Each row is a point on a tangle of strands that fork, close into loops and nearly touch. The rows are in no order.
Two points are linked if the straight distance between their rows is under 57.3. Some points are linked to none.
j_788: |  17 |   1 |  -7 |   7 |  15 |   1 |  18 |  11 | -15 |  20 |  37 |  -7 | -25 |  20 |  -2 | -13 | -29 |  -3 |  24 | -15 |  -9 | -30 |  13 |
j_554: |  17 |   9 |  11 |   2 |   2 |  -8 |   3 |  19 |  24 |  16 |  26 |  -4 | -31 |  28 | -12 |   8 |  -4 | -12 |  19 |   8 | -52 | -10 | -42 |
j_865: | -16 |  -4 |  38 |  19 | -12 |  -3 |  -8 |   2 |  15 |  -1 |  10 |  15 |  -1 | -11 |  14 |   6 |   3 | -18 | -24 |  10 |   2 |   1 | -34 |
j_551: |   3 |   8 |  11 |  10 |  17 |   1 |   0 |  14 |  11 |  24 |  11 |  20 |  27 |   9 | -10 |  13 |  -5 |   1 |   0 |   1 |   2 |  11 |   1 |
j_737: | -19 |   3 |   5 | -16 |  -5 |  32 |   3 |  -6 | -30 | -14 | -17 |   6 |   7 | -40 |  -3 |   2 |  21 |  23 |   4 |  -9 |   0 |  24 |  11 |
j_158: | -20 |  -8 |  14 |  -2 |  -3 |  -4 | -22 |  -2 | -33 |   7 |   0 |  13 |  10 | -20 |  12 |   7 |   8 |  -4 | -36 |  20 |   2 |   1 | -23 |
j_431: |  13 |  11 |   1 |  -2 |  -6 |  -5 |  12 |   6 |  19 | -21 |  13 |   9 | -32 |  18 |  -4 |   4 | -24 | -10 |  14 |  -9 |   0 |  27 |   9 |
j_903: | -14 | -11 |  -2 | -12 |  -5 |  11 | -22 |   2 | -14 | -19 | -17 |   8 |  13 | -35 |  20 |  11 |  11 |   6 |  -5 |  21 |   3 |  23 | -20 |
j_406: | -15 |   7 | -17 | -11 |  14 |  21 |  24 | -10 | -19 | -40 | -31 | -10 |  10 | -19 |  13 |  -3 |  17 |  21 |   1 | -29 |  -4 |  13 |  22 |
j_927: |  10 |   1 | -20 |  -6 |  -9 |   4 |  13 | -15 |   6 | -31 |  -5 | -12 |  14 |  -3 |  11 |  -2 |  -8 |  13 |   2 | -19 |  -1 |  17 |   8 |
j_57: | -11 | -13 | -28 |  -3 |  -4 | -11 | -13 | -15 |  -8 |   5 | -19 | -26 |  29 |  -5 |   6 |   3 |  25 |  19 | -18 |   6 |  -6 | -15 |  -6 |
j_996: | -40 | -17 |  -5 |   4 |   6 |  -3 | -10 |  -4 | -18 |  -9 | -37 |  -1 |  12 |  -3 |   8 |   3 |  22 |  24 |   6 |  23 |   9 |   5 |   4 |
j_867: |  32 | -10 | -29 |  -3 |  13 |   1 |   6 | -11 | -10 |  14 |  -5 | -23 | -11 |   9 |   6 | -26 |  -7 |   3 |  12 |  -9 |   2 | -25 |  16 |
j_881: |  10 | -16 | -18 |  -8 | -15 |  -4 | -23 |   0 |  -4 |  31 |   0 |  11 |   0 |  13 | -18 |  10 | -23 |  -8 |   7 |  28 | -17 |  10 |  14 |
j_571: | -33 |   5 |  19 |   2 |   9 |  19 |   6 |  -4 |   2 | -10 | -22 |  25 |  17 | -15 | -15 |  10 |  25 |   0 |  -7 | -13 |  10 |  33 |  17 |
j_407: |  10 |  -7 |  -5 |  -5 | -31 |  10 | -11 | -11 |   8 |  -8 |  -6 | -32 |   0 | -25 |   8 | -12 |  29 |  19 |   6 |   3 |  11 | -13 | -18 |
j_890: |   4 |  -9 |  10 |  -4 |   7 |   0 |   0 |  14 |  -8 |  28 |   4 |  -3 |  -5 |  -5 |  20 | -10 |   3 |  12 | -27 |  20 |  -5 | -19 | -18 |
j_385: | -15 |  -2 |  19 |   5 | -14 |   1 |   4 |   3 |   3 |   9 | -14 |  16 |  -6 |  11 | -19 |  11 |  -3 |  -9 | -15 |  -9 |   4 |  11 |   2 |
j_602: |  -6 | -13 |  10 |   1 |  -4 | -25 | -31 |  -3 |  19 |   9 |  -6 |  -1 | -11 |  13 |   2 | -12 |  -5 |  -1 |  14 |  43 | -10 |   1 | -21 |
j_156: | -15 | -10 | -28 |   3 |  15 |  -9 |  13 | -11 | -23 | -31 |   3 |   6 |   5 |  16 |  -9 |   0 | -26 |   2 |  24 | -24 |  12 |   9 |  34 |
j_353: |  -3 |  11 |   6 |   5 |  18 |  13 |  31 |   5 |  18 | -24 |   7 |  20 |   0 |   7 |  -5 |  -8 | -17 |  11 |  21 | -22 |   1 |  33 |  18 |
j_488: | -17 |  11 |  19 |  -7 |  11 |   7 |  -3 |   1 |  -8 |   3 | -26 |  13 |  16 | -24 |   1 |  12 |  31 |  -5 |  -3 |  -4 |  11 |  13 |   3 |
j_862: |   1 |  -9 | -36 |   1 |  16 | -10 |   4 |  -6 | -35 | -29 |  -6 | -11 |   6 |  -1 |   1 |  -3 | -18 | -21 |  36 | -28 |  15 | -14 |  29 |
j_23: | -17 | -19 |  18 |  18 |   1 | -11 | -22 |  10 |   5 |  14 |  -7 |  19 |  -5 |  13 |  -3 |   1 | -11 | -13 |  -5 |  39 | -11 |   2 | -20 |
j_972: | -11 |   6 |   3 |   0 |  11 |   2 |  16 |   2 |  -9 | -23 |  -3 |  -1 |  13 |  -4 |   1 |  -1 |  15 |  27 |  19 |  -3 |  16 |   9 |   9 |
j_307: |  -8 |  -4 |   1 |  -4 | -21 |  -6 |  -3 | -21 |  13 |   8 | -15 | -14 |   8 | -11 |   6 | -10 |  14 |  14 |   9 |   8 |   2 |   2 |  -3 |
j_807: |  20 |  15 |  29 |  -6 | -17 |  -7 |  -9 |   7 |  17 |  28 |  27 |   1 | -26 |   1 |  -7 |  -1 |  -5 | -16 |  -4 |  -2 | -29 |   1 | -19 |
j_190: |  -6 | -10 | -14 |  -7 | -14 |   7 | -18 | -12 | -20 |  27 | -30 |  -3 |  10 | -17 |  -6 |   5 |  16 |  -1 |  10 |  27 |   0 |  -9 |  13 |
j_523: | -12 |  -1 |  27 |   8 | -16 |   6 |  -8 |   8 |  -1 |  33 |  -5 |  13 |  -1 | -25 |  -2 |   1 |   7 |  -3 |  17 |  25 |  12 |  -2 |  -1 |
j_552: | -32 | -16 |  19 |   9 |  -3 |   7 |  17 |  -5 |  16 | -12 | -37 | -10 |  13 | -10 |  17 |  -9 |  30 |  12 | -14 |   4 |  13 |  -4 | -11 |
j_622: | -26 | -16 |  -4 |  -3 | -16 |   2 | -11 | -18 | -15 |  28 | -18 |  16 |   8 | -12 | -20 |  12 |  -1 |   8 |  12 |  24 |  -1 |  14 |  19 |
j_391: | -41 | -11 |  17 |   1 |  -8 |  11 |  -2 |   2 |  -9 | -11 | -28 | -13 |   6 | -22 |   7 |   6 |  30 |  26 |   7 |  12 |  15 |  -4 |  -5 |
j_751: |  -3 |   8 |  -5 |   4 | -20 |   1 |   2 |   3 |  -1 |  -6 |  13 |   2 |  -5 |  -4 | -21 |   5 | -14 |   4 |  33 | -11 |  17 |  16 |  20 |
j_43: |   1 |  -2 | -36 |  -5 |   8 |  14 |   2 |   7 | -37 | -31 |  -6 |  -8 |  13 | -19 |  -1 |  13 |  -2 |  -4 |  32 | -21 |  17 |  -2 |  25 |
j_455: | 26 | -3 | 11 |  2 | -4 |  5 | -9 | 10 | 22 | 29 | -8 | -6 | -7 | -2 |  3 | -6 | -3 | -7 | 12 | 15 |  0 | -9 | -9 |
j_54: | -25 |   3 |  47 |   6 |   9 |  -3 | -16 | -10 |   1 |   7 |   9 |  42 |  -6 | -15 |  -4 |  12 |  -1 | -17 | -10 |   4 | -16 |  28 | -20 |
j_966: | -11 |  -2 |  19 |   6 |  -9 |  14 |  -9 |  27 |  -9 |   7 |  -2 |   6 |  -1 | -19 |  -8 |   5 |  14 |   0 |  -4 |  21 |  23 |  -7 | -11 |
j_464: |  -7 |  11 |  29 |  13 |  23 |   9 |  35 |  26 |  23 |  -7 |  20 |  15 | -12 |  21 |   5 |   6 |  -9 |   8 |   7 |  -9 | -14 |  20 | -13 |
j_726: | -13 |   8 | -14 |  -6 |  20 |  11 |  23 |  -1 | -17 | -39 |  -9 |  -8 |  20 | -14 |  11 | -10 |   7 |  32 |  29 | -17 |   5 |  15 |  24 |
j_420: |   0 |   2 |  21 |  10 | -32 |   0 |  -2 |   0 |  29 |   6 |  12 |  -5 |   7 |  -9 |   2 |   2 |  -1 |  -5 |  -8 |   3 |   9 |   8 | -26 |
j_978: | -19 |  -8 | -10 |  -2 |  -7 | -10 |  -6 |  -1 | -25 |   9 |  -1 |   0 |  28 |  -6 |   3 |  15 |  11 |  17 | -34 |   5 |   3 | -10 | -11 |
j_814: | -43 | -25 |   4 |  14 |   8 |  -2 | -23 | -13 | -16 |   5 | -33 |  18 |  32 | -14 |  10 |   6 |   9 |  -2 |  -5 |  30 |   7 |   3 | -10 |
j_509: | -17 | -13 |  22 |  20 |  16 |  -7 |  -1 |  22 |  13 |  19 |  -1 |   9 | -13 |  26 |   7 |  -3 |   2 |  -3 |  -9 |  32 |  -8 |  -9 | -25 |
j_480: | -26 |   7 |  25 |  -8 |  26 | -18 |  -5 | -21 |  -9 |   3 |  -8 |  25 |   9 |  -7 |   8 |  -1 |  15 |   3 | -27 |   5 |  -5 |  16 |  -7 |
j_859: | -16 |   2 |   3 |  -2 |  -8 |  17 |  17 |   4 |   2 | -22 |   7 |  12 |   5 |   0 | -18 |   5 | -14 |  18 |  19 | -23 |  14 |  38 |  21 |
j_188: |   9 | -22 | -18 |   4 | -26 |  -7 | -20 |  -5 |   6 |  37 |  11 | -12 |  -3 |  27 | -22 |  -3 | -15 |  -6 |   1 |  31 |  -9 | -22 |   4 |
j_434: |  -3 |  -2 | -25 |  -1 |   6 |  -8 |  18 | -25 |   2 | -37 |  -4 |  -6 |  13 |   5 |   3 |  -5 | -24 |  -2 |  24 | -31 |  10 |  16 |  21 |
j_989: |   5 |   8 | -18 |  -2 | -19 | -29 |  -9 |  -6 |   3 |  -5 |  20 | -17 |  -5 |  32 | -25 |   5 | -16 | -19 | -10 | -11 |  -8 | -15 |  13 |
j_855: |  -9 |  -9 |  16 |   6 |  16 |  33 |  29 |  12 |   3 |  -6 | -18 |  14 |  17 |  -1 |   9 |  -6 |  -5 |  19 | -15 |  -9 |   6 |  19 |   9 |
j_962: |  16 |   5 |  13 |   3 |  11 | -22 | -20 | -12 |  34 |   4 |   3 |   1 |  -7 |   3 |  25 |  -9 |   9 | -31 | -25 |  22 | -30 |  -1 | -33 |
j_98: |   3 |  -3 |  27 |  21 |  -1 | -18 | -33 | -15 |  32 |  -1 |  -3 |   4 | -13 |   4 |  19 |  -3 |   1 | -47 | -16 |  22 | -27 | -15 | -46 |
j_352: |  14 |  11 |   3 |  -9 | -11 | -23 | -27 | -14 |  24 | -19 |  -6 |  -4 |  -6 |   1 |  17 |  -5 |  11 | -26 | -29 |  20 | -10 |   3 | -29 |
j_525: |   6 |   5 |  17 |  -1 | -23 |  -6 | -15 |  -6 |  38 |  -7 |  -2 |  12 | -24 |  10 |   4 |   2 | -17 | -25 |  -4 |  15 | -22 |  29 | -20 |
j_414: |   7 |   9 |   6 |   1 |  23 |   2 |  -6 |   0 |   2 |  17 | -17 |  13 |  28 |  -7 |   4 |   7 |   9 |  -9 |  -3 |   0 |   8 |  14 |   0 |
j_398: |  26 |  13 | -22 |   3 |  25 | -23 |  21 | -16 |  -3 | -22 |  20 |  -8 | -19 |  19 |   7 | -15 | -23 | -31 |  15 | -34 |  -1 | -22 |  19 |
j_27: |   7 |  -9 |  18 |   7 |   7 | -14 | -17 |   2 |  22 |  15 |  15 |  -3 | -24 |  24 |   5 |  -2 |  -6 | -16 |   1 |  31 | -56 |  -8 | -49 |
j_91: |   0 |  13 | -11 | -11 |  11 |  -4 |  18 | -14 | -22 |  -6 | -10 | -10 |  12 | -10 |   1 |   3 |   8 |   3 |   5 | -38 |   8 | -10 |  29 |
j_560: |  24 |  10 |  18 |   3 | -11 |  -5 |  12 |   5 |  34 |  13 |  28 |  -2 | -24 |  20 |   0 |   6 |  -9 | -11 |  -5 |  -6 | -46 |   9 | -38 |
j_757: | -21 | -11 |  21 |  14 | -10 |  -6 |  -4 | -14 |  22 |  12 | -25 | -17 |   7 |  -8 |  13 | -12 |  29 |   0 |  -5 |  12 |  13 | -19 | -14 |
j_913: |   4 |   3 | -16 |   4 | -18 |  -2 |   6 |   3 | -17 |   8 |  23 |  -9 |   1 |  -3 | -23 |   6 | -15 |  -3 |  40 | -15 |  24 | -17 |  23 |
j_166: |   5 | -10 | -12 |  -2 | -14 |   2 | -16 |  21 | -12 |  11 |  -9 | -12 |   5 |  13 | -14 |  14 |  12 |  -7 | -19 |  14 |  14 | -26 |   3 |
j_589: |  33 |  -7 | -21 |  14 |   9 |   2 |  18 | -12 |  24 |   5 |   4 | -23 |  -9 |  22 |   6 | -26 |  -6 |  -6 |  18 | -32 |   9 | -28 |   8 |
j_408: |  14 |  11 |   1 |   3 | -25 |   4 |  13 |   8 |  28 |  -9 |  12 |  -7 |  -7 |  -3 |   5 |  -5 |  -8 |   5 |  -8 |  -4 |   8 |  12 |  -8 |
j_112: |   8 |  -2 | -23 |  -4 |   7 |  30 |  -7 |  17 | -26 | -21 | -11 |  -2 |  16 | -14 |   1 |  14 |   0 |   5 |   6 |  -6 |  14 |  17 |  12 |
j_9: |  -6 |   0 | -16 |   3 |   6 |  12 |   8 |  10 | -30 |  16 |   0 |  12 |  19 |  -5 | -14 |  15 |  -1 |  10 |   4 |   0 |  15 | -10 |  31 |
j_213: | -10 | -23 | -10 |   0 | -15 |  11 | -17 |   7 | -11 |   7 | -12 |  17 |  -3 |   5 | -18 |  16 | -20 |   6 |   4 |  30 |   0 |  19 |  13 |
j_282: | -16 | -13 |   7 |   5 |  23 |  44 |  18 |  11 | -11 | -15 |  -6 |  22 |  34 | -17 |  -9 |   1 |   6 |  19 | -18 | -16 |   6 |  24 |  17 |
j_305: |  27 |  10 |   5 |   9 |  -5 |   0 |  -5 |   5 |  39 |  -6 |  14 | -20 |  -1 |   1 |  13 |  -7 |  22 |  -5 | -13 |   0 |  15 | -21 | -30 |
j_126: |  13 |  20 | -14 | -14 |  20 | -21 |  15 | -16 |  -4 |  -9 |  -2 |  -6 |  -4 |  -1 |   9 |  -7 |   7 |   5 |  -5 | -24 |  -5 |  -6 |  17 |
j_491: |  21 |   0 |  -6 |   4 |  -6 |   4 |  15 |   6 |  -7 |  34 |  15 | -10 | -20 |  16 | -14 |  -3 | -29 | -14 |   4 | -21 |  -5 | -17 |  15 |
j_744: |  -5 |  15 |   1 | -16 |   3 |  -7 |   2 |   7 | -22 | -12 |  -2 |  -3 | -27 |   3 |  -9 |  -3 |   6 |   9 |   2 |  -9 |  14 |  -7 |  27 |
j_766: |  15 |   4 | -23 | -10 | -25 |   0 |  -6 | -16 |  -2 | -21 |   8 | -37 |  -9 | -10 |   1 |  -9 |  23 |  15 |  14 | -21 |  16 | -26 |  -1 |
j_308: |   6 |  15 | -16 | -10 |  15 | -17 |   0 |   5 | -23 | -18 |  16 | -19 | -25 |   8 |   1 | -10 |   0 |   6 |  20 | -14 |  21 | -21 |  15 |
j_767: |  23 |   0 |  -9 |  16 |   6 |  -8 |  -5 |  11 |  30 |  11 |  13 | -19 |  23 |  12 |   4 |  -7 |   8 |   0 |  -7 |   7 |  14 | -19 | -19 |
j_3: |  35 |  15 |   0 |  -5 | -19 | -10 | -12 |   0 |  21 |  23 |  45 | -14 | -16 |  15 | -14 |  -4 | -12 | -15 |  -1 |  -3 | -23 | -11 | -12 |
j_888: | -11 |  -6 | -43 |  -5 |  -9 |   2 |   2 | -16 | -20 |  -8 | -22 | -30 |  19 |  -9 |  16 |  13 |  28 |  20 |   5 | -19 | -12 |  -9 |   9 |
j_644: |  13 |  12 |   0 | -11 | -14 | -12 |  -4 |  -2 |  25 | -33 |  -7 |  11 | -27 |  15 |  -6 |   5 |  -7 | -18 | -11 |   5 |  -9 |  27 |   0 |
j_430: |  17 |   3 | -26 |  -1 | -10 |  -3 |   9 |  -6 |   2 | -27 |  16 | -31 | -17 |   0 |   2 | -16 |  -3 |   1 |  24 | -18 |  22 | -24 |   6 |
j_309: |  21 |  -4 | -18 |  -2 | -25 | -16 | -21 |  -5 |  14 |  18 |  24 | -22 |  -7 |  35 | -25 |  -6 | -13 | -15 |  -9 |   3 | -14 | -24 |   2 |
j_637: |  10 |  -5 | -19 |  10 |  -1 | -20 | -17 |  10 |  16 |  14 |   7 | -10 |  29 |  18 | -11 |   6 |   0 |   0 |   7 |  16 |  11 |  -8 |  -2 |
j_181: | -10 | -11 |  22 |  11 |  -2 |  16 |  -5 |  11 |  -9 |  49 | -13 |  20 |  -5 | -16 |   1 |   7 |   0 |  -9 |  -6 |  30 |  -3 | -13 |   0 |
j_471: |   0 |  -2 | -26 |  -8 | -14 |  -9 | -21 | -12 | -14 |  24 | -19 | -19 |   2 |  -8 | -17 |   2 |  31 |   2 |  11 |  17 |   7 | -30 |  18 |
j_328: |   9 |  -7 |  -1 |   5 |  18 |  18 |  21 |  22 | -17 |   4 |  23 |   7 | -10 |   4 |  -1 | -11 | -40 |  21 |  22 |  -6 |   0 |   4 |   6 |
j_634: |  -9 |  15 |  11 | -16 |  13 |   1 |  15 | -15 |  -2 | -17 |  -6 |  13 |   5 |  -9 |   7 |  -3 |   6 |  13 | -30 | -13 |   0 |  21 |   3 |
j_472: |  26 |  10 |   9 |  14 |   4 |   4 |  28 |   3 |  36 |  17 |  13 | -16 | -18 |  23 |   5 | -14 |  -1 |  -8 |  13 | -25 |  -8 | -23 |  -5 |
j_303: |   7 |  -4 | -30 |  13 |  17 | -13 |   4 |   3 |  -7 |  12 |  24 |  -4 |  20 |  13 |  -3 |  -6 | -23 |   8 |  23 |  -4 |   5 | -18 |  16 |
j_532: |  22 |  -1 |   5 |  -5 |   0 |  -2 | -28 |   6 |  12 |  -1 | -10 | -23 | -24 |  12 |   3 | -23 |  19 | -14 |  -9 |  34 |   2 | -30 | -20 |
j_570: |  15 | -12 | -25 | -12 |  12 |  -9 |  -8 |  -3 | -21 |   6 | -24 |  -3 |  -8 |  17 |   1 |  -8 | -14 |   5 |   7 |   3 |  -5 | -11 |  23 |
j_875: |  -1 |   6 |  20 |   9 |   6 |  15 |   5 |  33 |   9 |  -8 |   4 |  19 |  -6 |  -1 |   4 |   9 |   2 |  -1 | -11 |  11 |  16 |   9 | -15 |
j_294: | -24 |  -3 |  31 |  16 |  -2 |   9 | -13 |   2 | -10 | -16 |   5 |  25 |   5 | -30 |  19 |   7 |  -3 | -15 | -32 |  13 |   5 |   9 | -34 |
j_799: | -20 |  -3 |   6 |  -6 |  10 |  37 |  16 |   5 | -15 |  -6 |  -9 |  14 |  35 | -28 | -11 |  -1 |   6 |  28 |  14 | -10 |  12 |  24 |  26 |
j_248: |   5 |  12 |  -8 | -12 |  -7 | -20 | -25 |   4 |   0 | -18 |  -4 |  -2 |  11 |  -2 |   5 |   9 |  10 | -11 | -29 |  13 |  -2 |   8 | -17 |
j_941: |  10 |  20 |  13 |  -5 |   9 | -16 |   5 | -14 |  25 |  -6 |  13 |  20 |  -7 |   4 |  14 |   6 |  -2 |  -6 | -18 |  -3 | -23 |  25 | -18 |
j_423: | -31 | -20 |  29 |  14 |  16 |   8 |   3 |  -4 | -14 |  47 |  -6 |  28 |   0 |  -8 |   2 |  -4 |  -5 |  -1 | -12 |  34 | -14 |  -9 |  -1 |
j_226: |  -3 |   6 | -19 |   0 |  -9 |   6 |  10 |   5 | -25 |   8 | -17 | -12 |   6 |  -9 | -15 |  15 |  15 |  -2 |   4 | -17 |  19 | -22 |  31 |
j_866: | -10 |  -8 |  16 |   6 |  13 |  -5 |  11 |  18 |  -1 |  26 |  -5 |   6 |  -8 |  19 |   5 |  -8 |   2 |   8 | -14 |  17 |   1 | -15 |   0 |
j_595: |  -3 |  22 |  25 |  10 |  27 |  -1 |  16 |  28 |  31 | -18 |   9 |  26 |  -3 |  17 |  10 |  10 |   5 |  -2 |  -5 |   3 |   5 |  17 | -15 |
j_747: | -15 |  -3 |  18 |   1 |  -5 |  20 |  -3 |   3 | -10 | -32 | -13 |  10 |   4 | -41 |  25 |   2 |  18 |   3 | -23 |  11 |   6 |   9 | -28 |
j_934: | -14 |  10 |  -4 | -16 |   3 |  29 |  10 |  -8 | -13 | -29 | -27 |  -6 |  14 | -33 |  20 |  14 |  33 |  18 |   1 | -18 |  -9 |  20 |   3 |
j_931: | -27 |   0 |  19 |  -3 |  25 |   1 |   5 |  -7 | -20 |  29 |   2 |  29 |  11 | -12 |  -4 |  -3 |   6 |  15 | -16 |  10 |  -5 |  -1 |   5 |
j_871: |  -2 |   0 | -42 | -12 |  -2 |   3 |  14 | -28 | -16 | -34 | -11 | -34 |  11 | -15 |  21 |  -8 |  14 |  18 |   9 | -36 | -15 | -12 |  11 |
j_795: |   2 |   6 |  14 |   7 |  22 |  17 |  35 |  12 |  14 |  -8 |  19 |  26 |   3 |  18 |  -4 |   7 | -19 |   5 |  -4 | -30 | -14 |  27 |   5 |
j_255: |  18 |   9 |   2 |   4 |  11 |  -1 |  11 |  17 |   8 | -11 |  30 |   9 | -33 |  20 |  -7 |   3 | -27 |   2 |  26 | -11 | -19 |  12 |  -3 |
j_860: | -23 |  -7 |  33 |   2 |  29 |  16 |  -7 |  -8 |   2 |   8 |  -3 |  47 |   1 | -11 | -12 |   6 |  -2 |  -7 | -13 |  -3 | -12 |  34 |   0 |
j_679: | -16 |  -1 |  17 |  -9 |   0 |  23 |   2 |  -4 | -12 |   8 |   0 |  32 |   2 |  -7 | -21 |  12 |   1 |   1 | -16 | -16 |   9 |  31 |  11 |
j_415: |   8 |  -9 |  -3 |  -7 | -11 |  23 |  -8 |   8 |  -4 | -16 | -18 |   7 |  10 | -26 |   1 |  12 |  -1 |   4 |  10 |   5 |  14 |  26 |  -2 |
j_924: |  21 |  -6 |  11 |  -3 |  -9 | -12 | -24 |  -5 |  39 |  -1 |  -3 |  -2 | -24 |  14 |   3 | -14 |  -4 | -17 |  13 |  33 | -21 |  11 | -24 |
j_227: | -13 | -10 |   6 |   6 |  -2 |  18 |  20 |  10 |   9 |  -6 | -29 |  -6 |  24 |   1 |  10 |  -3 |  10 |  14 | -16 |  -2 |  15 |   4 |  -4 |
j_10: |  19 |  -3 |  -6 |   3 |  21 |   7 |  15 |  27 | -14 |  24 |  23 |  -4 | -11 |  18 |   9 |  -9 | -22 |  18 |   2 |   5 |  -6 | -20 |  -3 |
j_611: | -21 | -24 |  11 |   5 | -13 |  11 | -19 |   6 |  -7 |   9 |  -3 |  24 |   2 |  -4 | -11 |  16 | -16 |  -4 | -17 |  31 |  -3 |  22 | -10 |
j_56: |   2 | -12 | -16 |  -3 |  10 |  -2 |   3 |   4 | -14 |   5 |  -2 |   3 |  16 |  13 |  -4 |   5 | -17 |   7 |   3 |  -2 |   3 |   0 |  22 |
j_440: |   8 |  23 | -20 | -18 | -15 | -22 | -20 |   0 | -17 | -25 |  10 | -11 |  12 |  -4 | -10 |  17 |  10 | -11 | -16 | -10 |   0 |  -1 |   2 |
j_198: |   5 |  17 |  22 | -14 |   2 | -11 |  -2 |   8 | -10 |  10 |  33 |  16 | -26 |   5 |  -6 |  -3 | -11 |   2 |  -3 |   6 | -16 |   0 | -13 |
j_642: |  36 |  20 |  -4 |   2 |  -4 |   7 |  24 |   0 |  39 | -19 |  14 | -14 |  -7 |  -3 |  18 | -14 |   6 |   1 |  -7 | -17 |   8 |  -5 | -17 |
j_884: |  24 |   5 | -29 | -11 |  20 | -23 |   5 | -19 |   1 | -21 |   5 |  -5 | -14 |  14 |   9 | -14 | -21 |  -5 |  10 | -17 | -10 |  -1 |  13 |
j_847: |   6 |  17 | -22 | -12 | -11 | -31 |  -9 | -12 | -18 | -21 |  17 | -12 |  -5 |  12 | -20 |   7 |  -1 | -17 |  -1 | -24 |   8 | -11 |  15 |
j_184: |   8 | -11 | -15 |  10 |  -1 |  -9 |  34 | -32 |   2 | -14 |  16 | -19 |   9 |   0 |  15 | -17 | -24 | -19 |  18 | -52 |   7 | -14 |  18 |
j_548: |   0 |  -1 | -25 |   8 |  -6 | -10 |  -4 |  12 | -14 |  23 |  24 |  -4 |  -1 |  15 | -23 |   6 | -18 |   5 |  23 |  18 |  14 | -26 |  27 |
j_435: |  21 |  22 |   5 |   0 |   9 | -11 |  15 |  -6 |  21 |  13 |   8 |  -6 |  -4 |   6 |  -1 |  -8 |  -2 |  -4 |  13 | -24 |  -4 |  -3 |  12 |
j_829: |  18 |  -1 | -12 |  -9 | -10 |   7 |  -9 |   6 | -10 |   3 | -16 | -27 |  -6 |  -4 |   4 |   0 |  18 |   1 | -26 |  -4 |  14 | -26 |  -3 |
j_78: |  11 |   5 |   5 | -13 |   5 |   2 |   0 |  14 | -17 |   5 |  40 |  12 |  -9 |  -3 | -10 |  -3 | -22 |  26 |  15 |   9 |  -4 |  11 |   2 |
j_394: |   0 |   4 | -13 |  -5 | -22 | -16 | -26 |   4 |  -2 |   3 | -11 | -16 |  -8 |  11 | -23 |   9 |  16 | -16 |   0 |  14 |  10 | -18 |  12 |
j_607: |  17 |  -8 |  10 |  -1 |  -2 |  -4 | -19 |  12 |   4 |  23 |  10 | -14 | -22 |  11 |   7 | -19 |   2 |  -2 | -23 |  27 | -10 | -34 | -22 |
j_288: |   2 |  -8 |  12 |   3 | -16 |  12 |  10 |  12 |  -7 |  30 |   3 |   7 | -20 |  11 | -17 |   9 | -17 |  -4 | -19 | -10 |   0 |  -2 |  15 |
j_780: |   6 |  24 |  12 | -13 |  -4 |   3 |  26 | -23 |   5 |  -4 |   7 |   4 |  12 | -19 |  10 |  -2 |   1 |   9 | -16 | -31 |  -2 |  18 |   2 |
j_144: |   6 |  -2 |   5 |  -5 | -12 | -14 | -39 |   3 |   6 |   0 | -21 | -11 | -28 |  10 |  -8 |  -2 |  16 | -27 |  -9 |  32 |   2 | -16 |  -5 |
j_715: |  16 |  -1 | -16 |   7 |  21 | -20 |  22 | -17 | -13 |  -1 |  23 |  -9 |   7 |   9 |  12 | -16 | -26 | -28 |  26 | -42 |   8 | -25 |  18 |
j_159: | -13 |  -6 | -16 | -12 | -26 |  -3 |  -3 | -25 |   8 | -19 | -17 | -17 |  18 | -10 |  11 |   8 |   6 |  19 |  -5 | -10 |  -4 |  19 |  -7 |

A piece is all that can be reached along the links. How many separate loops has the piece of each point below (a circle has one, a figure eight two, a Y none), and how many tips (points with one link)?
j_352 | loops 1, tips 6
j_43 | loops 0, tips 5
j_780 | loops 1, tips 2

A fork is a point with three links, a tip a point with one. Leave the first point through the second and follow the links. Name the first fork or tip that comes.
j_548 / j_913 | j_780
j_747 / j_903 | j_307
j_227 / j_855 | j_972
j_780 / j_634 | j_56
j_198 / j_78 | j_679
